The views of a scene show one set of named points, each view turned or mirrored, and shifted as a whole, with a little noise and some points left out.
(in the rows, 128 means zero)

Scene 1
View 1
nole: [104 171  79 132  95 129 115 152 187 109  99 158 117 126 109 116 115 105
 116 170 138 177 135 102 161]
rim: [ 97 166  68 113 102 132 137 126 178 109  99 151  95 112 100 104 112 118
 116 158 147 168 114  86 165]
valek: [111 188 100 136 114 111  95 155 178 120 112 170 118 167 114 108 105  96
 122 150 123 160 127  89 155]
Derar: [ 94 159  83 121 100 131 136 126 179 111 100 141 114 116 101 106 115 110
 116 154 140 172 124  84 162]
liro: [107 186  63 116 108 126 116 142 179 111 103 175  83 133 106 106 106 118
 118 161 144 161 110  93 164]
Vivar: [104 179  44 108  99 137 130 136 181 105  97 174  72 108 101 108 110 128
 115 172 155 166 108  99 170]
mades: [100 169  60 119  93 137 130 141 185 105  95 159  98 107 103 113 116 117
 115 173 149 176 124 102 167]
Nub: [ 84 136 115 124 103 126 152 104 171 120 103 106 142 117  96  97 119 100
 114 133 126 174 129  61 157]
zitus: [107 190  77 114 120 117 114 134 171 117 110 174  84 151 106  98 100 114
 120 145 137 150 103  80 162]
kuda: [103 189  76 105 126 115 123 119 164 120 114 170  74 150 102  91  98 121
 120 135 138 144  91  68 163]
nakal: [ 84 139 121 121 110 121 150 100 167 124 108 106 140 128  96  91 114 100
 116 124 123 168 123  54 156]
Kanes: [ 90 137 138 152  94 121 127 136 185 121 103 106 183 136 108 114 125  77
 117 145 111 188 161  79 147]
Zaret: [101 159 111 147  95 123 112 154 188 116 102 138 153 138 112 118 119  87
 118 160 122 182 151  95 152]
rozi: [101 173  63 112 104 131 131 131 177 110  99 162  85 117 101 105 110 122
 116 160 147 165 112  89 166]
Zad: [ 87 149  86 108 108 130 154 102 169 115 101 127 105 111  94  95 113 118
 115 138 140 166 110  65 164]
Nom: [ 95 151 138 143 109 111 120 130 176 126 110 120 164 156 109 103 115  82
 120 131 109 172 142  68 147]
View 2
nole: [139 155 138 152 117 112 124 126 166 115 167 120  92 126 109 132 153 144
 137 146 130 103 152  95  61]
rim: [117 157 119 148 121 111 102 102 150 108 174 129  97 127 141 143 147 159
 144 150 137 101 166  84  81]
Vivar: [ 89 152 129 154 116 121 113 103 156 126 188 135  87 121 128 161 140 156
 137 156 142  96 169  65  80]
mades: [125 152 125 151 114 113 115 114 151 112 185 127  97 125 120 141 151 157
 136 152 135 101 158  83  65]
Nom: [191 172 128 141 137  91  99 122 174  85 112 106 105 140 147  99 159 138
 160 126 120 115 152 139  78]
Zaret: [180 161 135 148 123 100 118 134 168  98 145 109 101 134 112 108 162 142
 144 137 122 112 145 122  54]
kuda: [ 94 166 137 148 136 114  97  93 181 122 133 131  80 125 164 154 130 141
 156 139 139  99 179  85 110]
Zad: [130 164 102 142 128 101  82  89 141  90 160 127 109 132 172 133 150 168
 155 146 136 105 169  98  94]
zitus: [102 163 143 150 131 114 109 104 183 125 139 127  79 125 144 150 134 136
 150 138 135 100 172  86  97]
Nub: [171 168 100 139 131  92  80 100 142  74 144 116 118 139 169 109 160 166
 160 138 129 112 159 122  84]
Kanes: [212 167 118 141 128  88 103 130 157  75 133 103 117 143 131  86 172 149
 154 131 118 119 141 143  56]
valek: [139 164 155 150 131 110 123 127 195 122 124 116  79 129 121 130 144 124
 148 133 127 105 160 106  78]
nakal: [168 172 103 138 136  90  76  96 150  76 131 116 115 140 177 109 157 161
 164 134 129 112 163 125  92]
Derar: [138 159 117 147 123 106 101 107 150 100 166 123 102 130 141 131 153 159
 147 146 133 105 160  97  76]
rozi: [108 156 125 151 120 115 106 102 156 115 173 130  92 125 138 150 143 155
 142 151 137  99 167  79  84]
View 3
Vivar: [132 188 147 104  88 129 137  92 116  93 143  98  80  82 115 125  86 123
 145 150 144 125 170 206 144]
Zaret: [103 151 130  70  86  97 156 121 123  54  78  81 117 136  99 122 124 138
 145 155 111 151 127 181 120]
mades: [121 176 148  91  89 119 140 102 117  75 125  84  88  97 107 124  99 126
 146 152 131 138 157 200 141]
zitus: [131 181 122 109  90 121 147  97 114 113 116 136 110 108 121 125  86 136
 137 146 142 121 156 192 110]
Zad: [127 171 152 114 134 124 115 115  92 111 121 101 105 114  91 120 103 138
 122 148 114 162 158 218 120]
kuda: [136 185 124 120 104 126 139  98 105 130 122 145 112 107 119 123  82 138
 130 144 141 124 162 200 105]
Kanes: [ 99 137 135  71 114  92 142 137 109  60  62  76 132 157  82 119 139 147
 132 156  88 177 119 188 109]
liro: [129 183 133 101  83 123 147  95 118  97 126 115  96  96 119 125  87 129
 144 148 142 122 160 194 128]
nole: [116 169 137  83  82 111 150 107 122  69 108  89  98 110 108 123 106 130
 148 153 127 137 146 190 133]
Nom: [106 146 123  85 114  96 144 132 107  84  65 107 140 157  92 119 127 151
 127 151  99 165 124 187  94]
rim: [127 177 147 103 105 123 131 104 108  94 127  97  94 100 104 122  96 130
 136 149 128 143 160 207 132]
rozi: [129 182 144 104  97 125 136  99 111  98 130 104  92  96 111 123  90 130
 139 149 135 134 162 204 132]
nakal: [118 155 143 105 142 111 118 128  89 107  91 103 128 142  84 118 119 148
 116 149  96 175 141 211 101]
Nub: [115 155 149 100 140 110 117 129  92  97  94  90 120 137  81 118 122 145
 119 151  95 177 142 212 110]
View 4
Nub: [127  97 109 134 105 147  99 123 127  89 149 143  93 143 143 126 122 137
  75 122 164 175  86 144 159]
Kanes: [138  88 117 124  98 155 124 135 117 100 164 155  76 144 152 100 135 138
  59 111 140 163 136 166 126]
rim: [113 103  89 141 137 145 113  90 153  91 125 133 141 122 104 132 130 133
  85 109 183 144  86 123 140]
Derar: [118 100  96 138 128 146 115 101 145  92 133 136 127 127 115 125 130 133
  79 111 174 149  95 132 137]
Nom: [134  92 106 120 113 152 130 132 134 104 173 154  87 138 152  91 132 148
  59 108 145 166 128 144 159]
zitus: [113 104  77 130 158 144 137  90 174 102 144 135 152 112 107 105 131 148
  75  97 177 140  98 100 172]
rozi: [111 104  85 141 144 144 119  85 160  93 124 130 149 117  99 128 131 134
  85 106 185 139  88 117 141]
Vivar: [106 105  80 145 152 143 120  75 164  92 112 126 165 111  84 134 133 129
  89 104 192 128  86 114 128]
valek: [123  99  85 121 149 150 153 102 166 109 157 146 135 114 117  84 139 149
  63  91 158 135 135 118 152]
nakal: [127  98 106 131 109 146 101 126 131  91 157 144  91 142 148 119 120 142
  73 122 163 179  85 137 176]
Zaret: [129  93 105 127 120 153 137 116 136 103 152 149 107 129 128  99 141 138
  63 100 150 142 141 152 116]
liro: [110 104  79 136 155 144 133  83 169  98 130 133 157 111  95 115 135 138
  79  99 181 131 101 110 143]
Zad: [115 103  95 142 125 143  98 102 144  86 132 132 123 131 120 138 120 134
  86 120 182 164  67 124 164]
kuda: [112 107  75 131 158 141 127  90 177  99 145 133 150 113 109 110 125 149
  79 102 184 150  80  90 192]
mades: [113 101  91 142 136 147 122  88 150  93 120 134 144 118  98 128 136 128
  82 105 179 132 103 132 113]

In a view up to two points have been moved. Name them for each view, in the order of its rows, or write none.
view 1 -> mades
view 2 -> nole, Vivar
view 3 -> Zaret
view 4 -> Zad
